Points on a hilly landscape, in no order, each with its height.
From any point a ball rolls to the lowest of the 2 points nearest to it. It stops when none of these is lower. Distance is the straight distance between rows; heights are no part of it.
J_934: [119 149 170 133 155 104 179 128 146  81 101 139 114 123 148 147 144 153
 165 146 117 112 147  97 138 106 166 139 140 185  97 166 114 150 139 166
 142 117 163 137 190 109 148 125  81]  h=480
J_249: [172 145 131 125 136 110 120 105 170 120  69 153 156 152 164 115 124 155
 141 109 109  85 112 125 149 146 161 193 148  94 100 103 118  88  96 149
 142 146 162 136 140 116 179 131 153]  h=558
J_841: [128 150 131 121 147  83 155 195 138 106 145 173 133 172 100 138 144 117
 147 136  47 138  75 105  76 130 177 106 184 120 110  77 103 128  91 190
 116 102 137 178 152 159  93 203 125]  h=556
J_516: [120 138 105 141 140 124 144 161  81 113  84  93 175 159 156 148 101  95
 103 112 149 147 134 118 138 160 113 119 167 107 133 140 118 144 115 156
 137  95 110  87 119  93 186 153 125]  h=286
J_957: [163 143 148 150 138 200 179 118 160 102 139 118 134 122  93 108 184 144
 162 118 119 117  97 134 104 123 134 149 132 132 144 122 127 133 185 162
 142 101  73 144 117 153  80  85 116]  h=608
J_157: [113 134 202 127 124 112 126  93 128 110 177 100 118 106 111 131 134 143
 150 148 144 139 102  70  64 151  90 168 131  92 157 143 130 112 154 167
 109 121 115 162 142 121 119 112 147]  h=360
J_435: [154 123 170 105 180 144 100 116 111 124  64 156 140 117 157 123  57 131
 190 130 123 102 175 138 186 127 133 164 123 121 129 204 126  86 199 126
 176 147 138 156 180  86 117  71 121]  h=428
J_42: [165 151 106 125 121 143  84 159 115 135 168  82 140 121 119 126  91 143
 170 132 141 154 132 105 115 115 133 108 121 151 102 122 111 113 121  95
  99 121 113 112 121  87 164  87 139]  h=326
J_419: [164 117 121 172 122 173 143 141 101 142 146 131 127  80  80 123 167 160
  76 114 146 164 150 161 103 159 118 120 107 105 188 150 130 180 138 112
 151  88 150  86 126 165  91 143 153]  h=403
J_92: [151 148 137 151 150 206 154  98 125 148 115 128 113 126 123  95 183 146
 132 154 114 108 131 165 152 110 124 173 125 149 161 122 143 137 188  99
 152 138 106 144 119 118 100  61 134]  h=617
J_497: [ 95 131 104 106  96 113  81 127 136 145 125 127 110 141 169 129 193 147
  61 154 174 159 161 134 150 144  70 162 145  88 232 136 153 120 105 122
 110  97 115  92 101 113 115 156 157]  h=431
J_848: [145  98 111 109  92  86 116  92 132 139  99 154  85 126 161 157 104 153
 102  42 104  93 114  83 114  97 137 160 155 157 131 164 166 131 114 138
 129 139 230 135 116 131 107 180  96]  h=374
J_406: [ 94 166  97 116 127  95  76 120  87 146 152 112 169 149 148 126  90 107
 186 129 118 132 125 101 132 140 112 162  48 143 102 110 138 133 148 125
 122  80  84 140 104 126 154  84  98]  h=256
J_865: [155 185  91 166 157 183 138 163 114 117 197 185 156 103 113  83 111  76
 161 158 158 129  77 116 107 134 139  95  78 118 105 119 169 106 166 131
 112 119  83 163 115 167 131  71 116]  h=194
J_798: [119 153 134  79  96  91  85 102 116 194 102 117  84 130 122 136 134 144
  84  94 109  95 176 142 109 120 119 169 139 121 161 139 204 145 122 114
 154 143 166 142  83 151 141 138 128]  h=407
J_3: [154 107 140 125 134 121 158  96 164 112  53 119 156 127 156 149 113 175
 160 110  83  82  90 117 153 112 142 162 161 126  86 110  69  91 133 123
 153 143 195 158 165 113 127 131 145]  h=568
J_852: [163 189 166 147 146 113 117 100 123 138  92 137 110 129 112  86 114 105
 173 123  88  83 124 133  93  83 171 184 110  83 100 182 134 100 115 163
 133 111 116 152 151 166 129 129  83]  h=553
J_224: [ 89 123 150 107  98  70 176 123 137  52 118 137  94 140 142 164 158 154
 141 155  88 151 109 149 102 157 163  95 181 157 124 134  60 100  80 139
 127 123 134 109 161 123  84 234 106]  h=477
J_552: [103  61 127 124  93 105  97 145 114 107 124  98 108 145 110 191  57  61
  99  81 100 137 146  84 177  86 109  47  72 148  96 122 120 156 133  93
  91 124 111 104 113 125 167  78 144]  h=320
J_675: [152 133 126 159 138 173 185 121 161  88 127 103 130 119  83 130 161 186
 178 106  98 129  43 161  97 137 150 139 125 134 128 150  97  84 168 168
 156  89  95 149 158 174  56 164 100]  h=599
J_739: [231 101 103 139 102 178 106 130 201 134 166 121 142 127  58 109 127 138
 173 111 146 173 132 155 103 146 139 110 139 132 123 107 117 119 123 130
 135 114 123  86 114 136 144  92 209]  h=315
J_429: [157 159 167 159 153 125 106 110  83 130  86 115 106 167 120  96 128  78
 147 142  89  81 135 142 124  93 166 167 134 104 110 166 129 109  65 143
 143 105 127 153 146  96 100 166 127]  h=542
J_407: [116 163  92 162 151 122 134 173 114 133 194 202 132 126 130 108 145 100
 126 177 138 147  83 106 160 135 145  83 118  96 100 135 160 138 145 127
 105 133  93 152 149 151 134 116 106]  h=138
J_724: [176 133 155  85 123  93 121 108 145 135  93 172 116 145 158 129 130 182
 141 109 113 106 127 148 171 152 134 187 208  68 171 144 128  65  99 139
 153 174 136 139 130 108 153 146 132]  h=546
J_75: [128 137 153 100  95 125 138 106 102 172 197 136  85 113 143  97 127 180
 101 144 110 137 170 112 100 134 104 121 137 136 143 124 130 165 162  91
 125 187 125 130  90 146  94  87 135]  h=177
J_400: [167 130 144 119 121 189 152 112 139 127  89 102 202 114 122 104  93  98
 210 154 148 157 139  66 138 129 141 151 132 170 135 120  86  98 184 119
 148 115 103  82 123  82 149  74 160]  h=382
J_91: [ 98 160 152  89 132  71 117 157 107  99 203 117 123 128 167 171 148  80
 135 189 134 167 152  65 109 166 110  81  85 130  99  81 165 172 105 138
  88 132 126 147 176 144 152 109  89]  h=510
J_598: [167 168 137 139 124 137 177 153  76 138  87 116 105 143  97 122 125 152
 114 133 131 108 118 168  77 158 153 130 175 101  96 136 110 151 115  97
 140 123 160 122 112 103  71 186 140]  h=237
J_525: [151 134 122  68 114 139  94  81 123 134 128 103  91 160 149 139 144 206
  95  86 163 120 154 124 131 151 113 168 127 184 116  97 147 124 153 116
 154 176 149  97 104 119 110 109 119]  h=37
J_345: [128  88  98 151 104 197 112 117 170 131 119 153 132 118  85 140 124  98
  83 122 196 179 124 136 127 146 134 108 117 122 103  80  81 123 104 114
  89 100 136  77 113 110 150 146 172]  h=405
J_861: [105 144 150 111 115 142 136 134 116 185 155 155 106 138 113  95 178 137
  70 167 156 164 161 122 127 146 106 120 145 116 142  89 150 158 119  83
 100 169  97 114  90 119 120 122 146]  h=131
J_245: [129 135 158 138 170 119  75  75  55 176  87 170 106 122 128 114 120 124
  80 111 159 110 204 151 168  98 132 165 100 112 170 181 137 133 123 139
 193 123 164 139 119 128 126 116 129]  h=656
J_177: [ 75 120 149 132 142  97 153  96 111 111  94 141 121 139 170 126 112 135
 132 120  91 110 121 122 176  89 127 150 120 135 133 172 134 133 141 172
 156 133 136 149 199 132 132  98  98]  h=466
J_48: [169 172 156 131 153 134 206 156 144  77 137 137 132  96  85 133 132 139
 171 165  79  90  47 126 111 143 192 137 153  94 116 142 122  67  88 140
 148 115 126 176 160 161 102 204 113]  h=578
J_567: [139 101 143  99 148 135  93  95 158 156  76 134 112 125 109 123 100 158
 110  81 115  77 149 142 155  71 146 151 116 168 121 150 173 130 148 120
 136 204 181 162 116  90 146  86 131]  h=641
J_980: [156 138  78 117  96 110  84 149 137 188 166 113 154 134 152 140 165 150
 131 102 119 151 129 111  85 173 104 113 147  94 177  78 167 146 160 153
 158  75 110 111  91 198 120 168 122]  h=469
J_242: [124 152 136 165 147 145 146 115  84 147  84 127 119 140 122 114 134 117
  99 125 103 107 136 148 127 104 133 144 139  92 147 185 111 126 121 150
 176  89 111 127 137 144  79 147 111]  h=529
J_119: [175 138 111 173 110 202  88 132 157 167 187 132 126 111  64 113 177  80
 155 141 145 155 122 153 108 136 139  92 104 122 130 131 135 130 129 134
 152  98 118  94 115 169 118 118 160]  h=279
J_428: [154 129 137 143 141 147 205 133 212 117 155 135 135  74  78 124 159 145
 176 160  85 141  41 132 137 157 186 112 147 116 122 175  93  93 123 151
 142 109 120 135 162 182  90 192 107]  h=588
J_944: [110 115 191 134 172 120 125 127 119 112  76 143 148 151 161 104  91 101
 128 157 125 124 168 122 196 102 132 121 143 118 127 186 113 102 131 134
 158 134 134 133 192  78 151  88 124]  h=448
J_864: [167 143 139 154 159 131 149 172 111  83 164 106 130 128  62 151 126 119
 144  88 131 115 149 138  12 106 123  93 118 121 124 119 138 156 140 169
 119 122 148 137 115 152 119 102 147]  h=523
J_891: [172 122 113  92  99  86 174 120 151 112 122 105 123  99 114 168 107 197
 172  59  70  75 103 109  85  63 165 145 136 187 125 115  89 109 125 126
 142 140 185 133 106 159 122 129 102]  h=587
J_869: [126 159  78 111 128 129  92 163  83 144 148  99 148 143 116 168 108  91
 131  87 146 133 121  97  95 130 118 106  95 162 123  98 120 158 136 132
 122 105  87 110 106 140 152 109 116]  h=292
J_795: [129 127 129  85 117 127 124 106 150 118  85 128 135 112 162 104 117 158
  94 129 145 123 141 169 181 168 114 146 166  96 162 161 138  99 111  84
 150 176 146 114 138  91 156 143 141]  h=530
J_425: [148 117 155 168 163 124 165 183 113 127 117  85 114  56  75 110 141 142
 108 150 137 164 182 135  58 148 124  81 119 173 103 134 113 203  96  84
  92 178 191 129 140 132  95 142 140]  h=303
J_145: [124 121 104  93 162 144  49  78 131 145 115 143 126 165 153 138 105 142
 128 108 178 108 105 139 195 142 137 189  57 151 103  52 105 101 119  88
 147 139 100 177 111 103 141 125 132]  h=172
J_531: [124 187 121 138 160 148 163 129 139 163 157 179 107 107 151  84 150 177
 129 149 123 135 117 157 137 109 142 144 108 135 161 179 145 137 175 149
 137 137  89 172 165 198 113  99  62]  h=316
J_958: [163 171  90 140 123  73 139 169 109 135 113 119 145 160 164 141 110 148
 125 109 102 114 102 116  93 143 148 150 175  72  89 110 124 121 100 145
 102 117 145 135 123 129 125 210 140]  h=257
J_964: [113  91 133 105 103  86  92 100 116 161  92 121  72  96 131 116  92 143
  69  80 113 108 168 116 123 113 126 136 150 150 156 193 195 144 105 120
 160 170 227 125 106 147 141 159 102]  h=390
J_929: [138 106 134  97 112 133 166  56 140 127  76  84 136 115 137 124 165 166
 121 118 133 102 105 153 162 136 117 187 169  90 186 107 111 105 136 115
 169 107 154 126 112 139 112 124 153]  h=499
J_939: [139 183  80 153 153 183 148 147 113 135 152 170 112 144 146  85 171 154
  96 112 113 115 112 201 153  98 148 129 105  98 143 140 186 128 148 144
 145 112  84 149 133 175  87 156  69]  h=280
J_882: [143 141 124 116 127 126 114 118 132 123 133 115 172 125 157 129  90 160
 200 135 133 141 127  68 114 123 133 165 133 150  92 110  89  75 172 109
 111 141 118 123 119  74 154  51 125]  h=353
J_262: [165 134 165 112 121 145 115  86 119 153 104 146 121 103 145 101 119 168
 123  80  97  63 142 180 124  76 132 166 149 120 143 160 141 125 179 113
 172 173 156 161 114 130 109  89 107]  h=634
J_229: [116 132 119  83  97  62 104 133  87 163 109 125 110 164 186 145 163 165
 144 103 126 123 128 128 127 178  86 231 137  85 168 115 159  99 111 159
  88 156  64 140 139 106 113 168  99]  h=396
J_650: [ 66 105 105 116  91 138 137 122 142 161 194 160 139 140 109 145 155 131
 128  96 135 169 114  91  97 137 105 111  96 127 150  82 108 167 166 166
 103  94 104 124 136 156 121  96 147]  h=438
J_17: [194 178 132 142 137 114 146 143 117 122  76 115 130 163 109 144 101 164
 147  82 109 106 112 155  57 151 165 170 143 103 111 113 119 119 102 126
 140  82 146 121 113 149 113 198 152]  h=275
J_433: [153  96 129 154 152 134 140 170 120 110 112  53 115 108 114 127  95 108
 116 158 154 147 204 138  99 142 137  71 130 174  64 162 111 160  85  79
  98 131 176  87 136  98 136 148 126]  h=278
J_252: [135 123 123 156 130 110 110 137 147 163 130 142 123 144  97 110 151 146
  49 112 136 103 136 132 102 104 103 117 156  85 151 129 172 133 120 131
 126 147 156 153  76 143 117 139 175]  h=443
J_921: [ 94 127 148  97 136 103  63  84  86 186  94 199  55 128 158 131 119 138
  76 119 165 132 175 136 170 135 122 166 114 123 162 156 165 117 113 135
 150 173 161 136 119 125 161 157  88]  h=663
J_43: [158 124 119 144 156 129  94 121 132  99 100 104 137 171 170 122  93 139
 198 102  94  75 102 153 167 113 134 141  92 168  67 137 130 117 127 167
 153 132 119 166 151 121 145  93 102]  h=614
J_983: [139 143  84 155 121 148 127 149 118 143 122 131 155 148 118  96 146  94
 136 118 118 115  70 141 149 120 118 109 147 125  80 117 112 125 105 137
 134 135 135 136 127 112  81 153 148]  h=457
J_440: [119  93 154 122 117 105 193  94 165  95 109 133 139 113 110 146 124 182
 175  91  69  63  69 113 115  80 167 115 157 157 108 102  70 114 146 142
 139 136 164 158 147 132 126 111 115]  h=579
J_296: [138  83  86 100 146 130  67 127 135 168 107  95 114 187 134 125  68 146
  84  77 177 101 128 106 179 131 149 139  95 158  83  71  86 118 141 101
 148 168 112 154  87 123 114 119 141]  h=129
J_787: [ 73 118  99 124 120 142 142 121 109 130 148 133 174 120 175 125  95  84
 172 152 150 160 118  84 147 110 118 126 103 163  78  90  69 111 167  97
 111 115  98  98 105 107 177  50 120]  h=381
J_166: [122 124 182 104  77 150 197  76 157 140 183 139 139  86  74 132 165 151
 143 156 124 155 111 124  94 167 127 135 166  90 213 149 107 129 187 119
 135 130  99  98 121 174 111 101 132]  h=461
J_654: [163  65 139 141 130  99 126 177 136 113  94  91 133 130 120 139  65  91
 118 124  81 119 178 127 164  93 121  52 115 143  75 179 140 134 121  83
  93 145 150 119 133  88 108 100 179]  h=277
J_228: [186 169 176 120 134 171 167 107 127 138  97 157 102  98 125  87 170 169
 127 136 123  83 149 184 146 116 168 161 163 103 148 131 157 139 160 100
 163 154 115 160  96 148  71  94  76]  h=625
J_747: [ 96 168 146 117 160 109  68  94 125 103 115 153 103 123 161 144  91  94
 152 126 158  94 116 107 178 105 174 152  68 149  82 109 114 129 113 102
 100  97 122 164 137 130 176 118  95]  h=252
J_225: [ 56 111  94 145 123  86 103 156 121 105 150 163 115 173 160 140 132 113
 127 165 150 145  95 114 215 127  90 112 115 121 120 115 127 106 126 149
  98 119  52 144 154  93 136 141 141]  h=217
J_47: [117  81 105  67 124 134 116  85 162 131 106  90 155 147 177 113 164 154
 131 123 140 129 139 186 186 125  87 185 163 112 178 123 114  90  98 122
 190 142 138 132 105 108 129 115 136]  h=514
J_76: [138 132 163 109  84 150 188  79 138 127 121 120 134 123  95 120 144 160
 123 136 116 123 125 164 166 143 129 158 170  92 223 114 143 105 183  97
 164 104 101 107  78 151 126  84 145]  h=481
J_302: [152  64 132 181 136 140 155 169 141 104 120  88 125 117  69 108  92  93
 124 129  92 145 152 175 134 133 153  57 124 143  85 167 110 167  87  84
  91 182 173  98 158  97 108 148 177]  h=246
J_998: [123 180  91 131  96 101 154 159 108 176 129 153 172 166 174 145 152 110
 107 120 123 144 105 105 116 149 138 130 203  86 114  94 127 112 107 153
 118 119 100 106 134 145 132 187 101]  h=289
J_962: [ 70 124 155 138 122 142  82 138 115  90 194 134 130  96  76 111  97  25
 177 185 141 157 121  95 165 114 135  79  71 148 130 123 131 151 133  91
 112 137 103 131 102 111 176  67 119]  h=249
J_376: [119  91 133 167 145 164 150 177 118 119 172 139 131 106 103 142 166 109
 121 132 129 180 148 159  89 175 115  91 124 104 143 152 111 188 121 151
 118 110 170  95 162 169  99 136 122]  h=424
J_543: [ 89 126 151 120 135 133  97 130 134 129 180 147 122 151  83 120  78  53
 120 166 166 137 122  98 146 135 121  83 105 156 109  87 128 125 137 110
 110 153  68 144  82 109 146 100 132]  h=211
J_813: [ 64 127 166 125 143 140 122 127 114  99 162 110 109  80 114 151 136  60
 133 174 142 155 157 118 139 124 102  69 100 152 140 141 142 199 137 108
  92 118 126 105 136 123 188  98 116]  h=288
J_399: [109 105 127 153 110 109 110 117 129 172 146 156 136 139  89 130 106  89
  53 117 125 150 156 116  91 115 128  64 148  89 135 136 133 161 135 125
 105 127 173  83  95 146 144 139 179]  h=441
J_446: [ 60 110  97 133  97 118 159 112 126  94 170 109 152 130 186 134 139  79
 144 178 119 149 102  94 142 132 105 113 112 152  99 129 116 151 151 129
  95 105 121 125 146 128 132  80 126]  h=401
J_288: [146 120 155 124 150 153  60  91 117 155  92 125  97 104 110 115 110 131
 103 106 147 102 174 169 147  77 140 133  72 163 130 178 145 149 133  97
 186 151 160 127 102 105 140  95 133]  h=648
J_101: [ 97  79 133 156 109 160  86 115 143 156 118 137 110 124  75 137 130 116
  49 130 148 170 154 149 153 122 111  72 126 132 142 123  95 141 117 115
 111 126 149  66  99 134 144 141 147]  h=423
J_220: [106 143 142 124 124 112 201 119 111 128  98 102 143 144 143 125 136 105
 153 148 113  99  92 131 134 105 168 147 165  99 160 171 118 102 106 173
 137 112  98 110 162 134 113 175  93]  h=515
J_324: [144  79 116 164 144 144 135 173 166 114 162 108 101  69 121 144 136 150
  86 140 164 175 187 148  92 153 114  66 107 157  89 129 111 180 109  90
  54 204 175  95 122 126  97 104 122]  h=324
J_976: [153 158 123  97 180 157  90 142  84 107  79  93 111 144 119 120  98 116
 127 131 199 147 159 175 128 173 109 171  96  89 129 138 168 112  89 119
 140 105 112 118 136  70 158 146 154]  h=414
J_648: [107 108 171 132 145 114 145 137 147  93 136  96 104 128 112 154 137  81
 138 122 106 123 142 115 130  88 124  78 102 167 103 142 142 187 110 108
 103 110 153 139 140 128 158  98 143]  h=314
J_896: [ 98 112 110 149 108 108 158 163 149  65 150 115 115 152 181 155 167 133
 110 144 124 158 123 141 117 153 139  88 152 147  86 127  84 140 100 168
  95 137 143 111 187 122  96 184 105]  h=465
J_780: [ 94 139 149  95 167  88 101 124 106 129  75 212  53 135 165 127 132 120
 106  97 145 121 173 168 201 120 136 183 104 100 175 137 160  97  85 158
 127 178 125 155 169  88 171 129 113]  h=670
J_661: [ 83 164 183 124 170 133 103 105 107 139 143 189  91  89 142 117 111 113
 153 196 165  93 127 124 186 119 160 156  34 147 114 155 128 121 138  79
 111 120 116 177 138 141 150 102  76]  h=287
J_530: [ 96  85  86 131 117 154  89 115 177 138 138 131 148  95 124 167 117 108
  57 119 188 150 111 108 134 136 127  78 106 176 109  40  84 114 106  91
 101 123 138 112  92 138 189 154 162]  h=387
J_274: [102 100 123 175 140 175 156 166 124  86 184 121 177  59 136 130 172  92
 152 179 165 183 150 140 115 192 118  81  94 136 153 142 100 183 121 134
  94 139 132  99 171 134 123 135 109]  h=440
J_351: [122 119 127 184 164 134 170 144 135  56 182 128 121 109 164 138 177 101
 151 194 138 197 147 115 141 159 149  81 109 153  88 136 100 166 108 169
 115 138 144 103 207 139 107 133 105]  h=453
J_449: [214  83 130 187 129 161 123 146 102 129 147 111 120  92  46  85 119 147
 113 112 140 172 194 187  82 160 104  81 117  96 146 160 143 152 137 107
 157  94 143  83 132 147 125 111 164]  h=378
J_158: [131 178 140 110 126  97  96 162 121 128 176 123 136  91 158 177 134 100
 116 145 140 158 169 101  78 164 125  55 104 119 120 138 149 184  97 126
  96 101 166 107 140 154 166 141 115]  h=498
J_149: [135 109 120 139 103 167 119 136 198 111 117 128 178 119 163 118  94  78
 142 156 121 146 130 102 203 111 145  83 140 141  85 148 100  88 137 100
 115 117 168  97 154 107 146 101 147]  h=422
J_286: [103 133 150  56 104 129 107  61 151 152 120 115 110 101 187 143 130 197
 128 141 143 141 151 149 141 146 128 178 145 171 149 123 129 115 148 106
 163 201 172 134 116  96 128  92 109]  h=90
J_144: [170 140 153 132 134 157  95 108 140 124  62 108 183 135 134  88  70  99
 189 145 136 107 150 123 142 117 128 160 117 143 113 178 113  79 169 127
 153  95 112 134 151  92 143  76 147]  h=406
J_504: [111  80 112 109 120 102 179 127 132 128 109  94 143 162 123 129 132 163
  98  89 112 107 115 111 102 125 101 137 179 173  90  82 106 151 119 169
  92 187 124 135 129  98 141 117 134]  h=687
J_259: [139 127 102 128 129 116 175 130 146 114  99  95 123  98 157 176 109 170
 166  88 114  96 111 130 125  68 165 143 116 169 107 152  68 116 133 121
 126  98 178 101 138 124  70 106 117]  h=596
J_318: [ 84 135 104  90 114  89  84 119 101 151  91 123  81 148 168 162 187 156
 123 106 141 108 127 129 145 141  93 189 134  77 218 144 166 120 102 152
 117 106 112 125 120 126 111 183 127]  h=412
J_895: [141 116 130 150 137 154 146 117 153 105 124  74 159 145 149 119 121 142
 195 115  88  88 100 134 157  94 137 134 112 179 102 159  82 112 150 150
 137 103 125 118 173 116  95  90 113]  h=605
J_922: [157 165 168 150 163 141 201  99 156  92  94 106 120  88  91 148 123 181
 197 124 119 109 118 120 109 121 186 136 130 164 141 166 102 130 142 129
 145  99 166 134 156 135 116 164 111]  h=495
J_791: [ 87 108 113 100 149  99 149 131 154 138  93 125 121 167 152 144 106 154
  62 121 137 105 153 106 116 153 101 143 152 156 114  87 179 109 100 157
  91 184 124 143 120 106 174 133 124]  h=683
J_916: [223  97  99 164  73 168 102 143 164 144 136  96 126 124  65  86  95 108
 117 127 127 162 158 175 117 124 121  89 128 109 133 139 155 113 132  98
 165  77 107  93 104 134 149 112 207]  h=347
J_129: [104 132  97 105 151  97  59 110 105 114 110 124 150 157 149 129  70  96
 159 131 139 104 111  92 174 147 119 152  74 149  94  78 129 105 119 103
 117 120 101 159 107 106 196 136 127]  h=215
J_501: [107 103  80 119 141 150  92 130 102 150  54  77 181 149 112 106 113 115
  96 116 149 159 136 122 147 168  64 153 103 136 154  76 129 110 126 107
 147  86  84 111  57  93 182 138 144]  h=357
J_755: [ 61 105  93 144 146 114 129 142  87 112  96 132 127 171 198 144 144  78
 122 135 156 131 103 129 171 130 122 146 136 107 121 149 124 123  93 164
 123  95  78 113 144  95 134 162 100]  h=250
J_793: [ 99 128 127 100  79 102 226 137 122  91 141 120 143 115 155 144 140  95
 160 169 100 108  68 114 136 148 141 118 201 128 117 132 104  88  88 142
 118 117  85 108 177 147 109 171  85]  h=503
J_851: [ 84 127 137 104 171  95 125 129 143 112  70 166  96 143 161 144 136 123
 117 124 167 115 164 148 160 138 127 160 113 136 136 111 190 126  85 123
  99 191 112 147 130  80 202 131 107]  h=677
J_304: [109 153  60 113 101 119 118 146 113 189 144 126 184 121 175 129 117 100
 137 101 129 136 117 109 119 121 122 112 132 111 114  78 112 137 117 119
 124  96 123 120  94 152 154 154 118]  h=319
J_424: [125 150 171  95  96 115 123 104  93 142 159 109 122 158 146 135 159 176
 137 117 132 113 119 118  93 154 100 181 146  83 174 125 147 137 128 148
 129 151  83 150 132 133  83 139 118]  h=380
J_49: [ 98 107 165 138 127 158 108 126 131 169 169 139 106 155  69  90 130 103
 111 161 139 161 150 116 117 131  96 120 109 138 124  95 156 155 139 120
 113 181  77 141  86 105 121  70 165]  h=174
J_134: [127  61 137 135  97 108 106 143 127  91 125  71 106 138 131 161  90  60
 113 163 116 172 181  92 189 122 105  61  73 154  56 156 121 145 128  67
  80 137 122  99 152 115 140 109 172]  h=300
J_11: [167 144 185 154 151 124 175 123 126  98 153 107 116  77  88 134 141 174
 162  81 101  84 127 123  46  93 143 126 113 139 142 150 121 145 128 141
 118 119 165 153 137 146  95 140 132]  h=509
J_827: [102 175 171 147 166 142 106  86 122 155 138 186  99 103 143  91 140 157
 122 149 132  93 141 147 161  95 137 154  82 138 163 170 156 128 147 115
 150 145 122 169 123 148 139  95  89]  h=317
J_241: [ 92  97 131 128 118 148  88 108 158  93 123 145 135  94 152 176  51 118
  89 164 197 154 132  94 157 119 126 109  75 156 110  74 103  93 152  62
  98 119 132 132  93 109 160 119 147]  h=366
J_10: [141 167  61 161 124 228 107 163 112 126 192 146 137 115  86  92 158  48
 138 136 143 154 100 174 116 137 140  87  78 113 123 123 161 122 176 134
 146  93  84 121 112 170  92 103 125]  h=242
J_738: [126 159 103  98  99 110  93 129 146 149 155 120 143 119 165 168 148 160
  95 111 158 169 152 112  72 156 119 104 147 109 143 107 153 138 123 144
 128  94 162  74 143 165 141 180 109]  h=484
J_691: [110  88 151 108  85 150 149 125 140 133 207 170 105 108  85 136 157 121
 110 127 131 156 123 122  80 176  89 125 159  86 178 119 107 171 165 169
 111 146 121 107 134 165 117 106 147]  h=444
J_505: [ 88 118  87 145 128 149 136 124  92 139  92 120 165 162 117 114 112 107
 105 103 135 147 115 126 124 136  90 141 142  96 185  94 147 106 149 155
 164  97  71 117  96 110 184 113 139]  h=325
J_317: [ 90 143 145  81 109  79 195 170 127  91 111 148 123 125 178 164 182 155
 153 146  98  97 106 155 133 148 149 116 172 127 148 134 109 112  68 151
 111 128  99 115 202 146 118 222  58]  h=490
J_258: [122 112 149 140 114  99 108 111 126 113 204 109 144 128  88 102  99 147
 194 176 115 161 111  97  70 134  78 137 102 112 132 141 143 121 163 121
 109 142 110 159 102 109 118  76 179]  h=335
J_474: [170 123 137 150 146 183 134 103 178 108 132 144 167 116 133 110 131 107
 162 162 146 159 136  81 149 107 146 138 172 154  85 138  71 103 161 143
 141 120 136 100 145  95 130 108 146]  h=402
J_327: [ 47 114  94 100  98 115 137 116 146 162 179 150 146 114 179 122 147 145
 147 168 130 134  92 112 123 120  91 143 122 154 139 110 123 143 138 163
  98 110  87 133 130 138 138 102 119]  h=419
J_467: [161 130  90 148 103 161 142 127 125 139 108  96 198 152  90  82 118  69
 132 117  85  88  91 174 112 102 141 132 164 124 119  99 136 100 136 116
 184 119 109 109 113 135 120 167 151]  h=474
J_630: [124 142 174 135 110  58 122 113  96 173 107 160  95 129 143  98 149 138
  78 134 117  81 156 136 113 111 112 174 169  64 156 130 195 142  96 121
 134 162 142 168  97 136 129 145 131]  h=425
J_131: [112 155 150 120 150  83 165 195 103  96 137 131 107 139 108 159 126 119
 108  99  93 106 139 113  51 116 135  78 131 133 116 106 179 190 125 180
  98 141 149 160 149 144 109 137 112]  h=535
J_8: [178 152 155 117 154 139 172 177 126  98 162 147 141 135  86 129 176 149
 154 130  90 106  60 113  43 136 152 130 155 100 114 104  88 123 116 170
 116 120 139 185 146 166  94 190 113]  h=566
J_541: [175 112  89 107 132 170  83 124 126 144  64  79 143 128  99 114 101 104
  75 154 186 147 140 183 140 171  88 148 122 100 139 124 156 115 108  76
 156  83 114 128  98  93 159 130 170]  h=388
J_213: [136 106  97 174 135 130 136 156 148  99 133 121 162 153 115 139  92  73
 150 111 104 150 108 105 163 108 149  65 133 144  67 123  86 130 118 128
 130 103 137 112 142 122 131 129 160]  h=442
J_579: [101 131 140 120 136  95 101 107 127 150 140 127 107 116 124 152 148 152
 109 114 104 103 125  98 102  75 118 127 114 171 113 134 137 164  98 146
 118 119 181 136 115 133 120 111 125]  h=339
J_846: [147 123  72  92 120 140  80 127 142 187 139 119  85 168 135 144 112 182
  80  68 138 106 125 133 150 133 109 107 132 182 107 100 122 129 130 126
 146 153 123 121  84 115 117 115 124]  h=85
J_423: [147 164  87 156 152 166 187 171 141 146 170 171 131 118 109  72 221 135
 125 135 107 123  61 169 136 102 141 116 139  83 171 126 166 110 128 149
 119 119  82 150 148 172  57 172 106]  h=241
J_941: [111 114 176  97  95 112 140  92 130 124 145 133 104 113 162 129 133 171
  90 156 151 138 151 127 115 149 109 135 178 146 120 161 109 130 150 111
 140 204 134 103 148 101  96 118 116]  h=136
J_580: [ 94 105 123 182 142  85 146 180  95  84 180 193 107 147 172 134 139 101
  89 166 158 172 123 103 199 147 118  78 126 118 113 132 136 140 112 147
 107 149  74 139 174 125 128 148 122]  h=184
J_917: [128 132 122 157 154  58 137 189 131 117 124 137 133 166 101 161 123 136
 133  78  63 116 102 109  29 120 155 103 172 140 112  47 125 174 140 177
 108 134 144 198 104 144 109 161 132]  h=545
J_239: [102 114 102 125 122  59  80 111 130 153  77 110 108 140 127 178 105 148
 101  58 116  97 148  76 102  64 146 170 112 181 105 132 136 114  92 119
 112 129 214 127  88 131 124 133 127]  h=358
J_899: [ 82 131  98 116  97 100  81 120 113 127 173 105 171 141 103 109  80 118
 197 158 120 170 103 122  87 127  68 123  81 121 147 104 139 117 154 119
 121  85 107 133  69 114 156  90 146]  h=299
J_548: [170 145 119 153 132 151 204 165 108 121 117 159 121 137 102  87 190 152
 116 153 117 108 112 178 135 136 141 141 168 100 149 132 133 122 106 109
 141 139 115 102 141 136  77 181 117]  h=193
J_121: [182 131 110 126 105 154 128 125 108 133 113  99 178 154 116  66 159  91
 134 125 120  98 103 144 129 141 117 151 162  71 151  74 167  81 114 120
 138 136  80 140  95 114 116 151 160]  h=491
J_542: [ 81  76 118 111 114 105  88 113 155  73 118 121 107 108 131 200  59 115
  74 118 154 154 146  96 162  93 106  73  80 164 115 129 132 139 141  99
  97 106 183  99 113 130 185 106 156]  h=343
J_124: [127 143  85 130 101 111  79 159 140 175 164 144 151 157 150 138 177 140
 111 132 132 143 118 123 149 139  93 149 149  61 204 138 161 120 135 134
 138  70  78 109  95 162 116 187 154]  h=451

Where does a ball stop that starts at each point below?
J_780: J_400
J_252: J_861
J_399: J_302
J_48: J_400
J_980: J_129

Call two points neighbours if one is among the 2 nearest of the other. Go from one point of each pair to the other, from neighbour to neighbour, staying as low as possible. Name the highest point that can't be avoided.
J_958 and J_525: J_827
J_548 and J_958: J_17
J_302 and J_525: J_252
J_525 and J_861: J_75

For each start below, name every point that the ball comes to, in order.
J_220: J_793, J_317, J_224, J_896, J_351, J_274, J_376, J_419, J_449, J_916, J_739, J_119, J_10, J_865, J_407
J_791: J_851, J_780, J_921, J_245, J_288, J_567, J_262, J_228, J_92, J_957, J_675, J_428, J_48, J_8, J_841, J_917, J_131, J_864, J_11, J_922, J_934, J_177, J_944, J_435, J_144, J_400
J_158: J_738, J_980, J_124, J_497, J_318, J_229, J_424, J_157, J_258, J_899, J_406, J_129
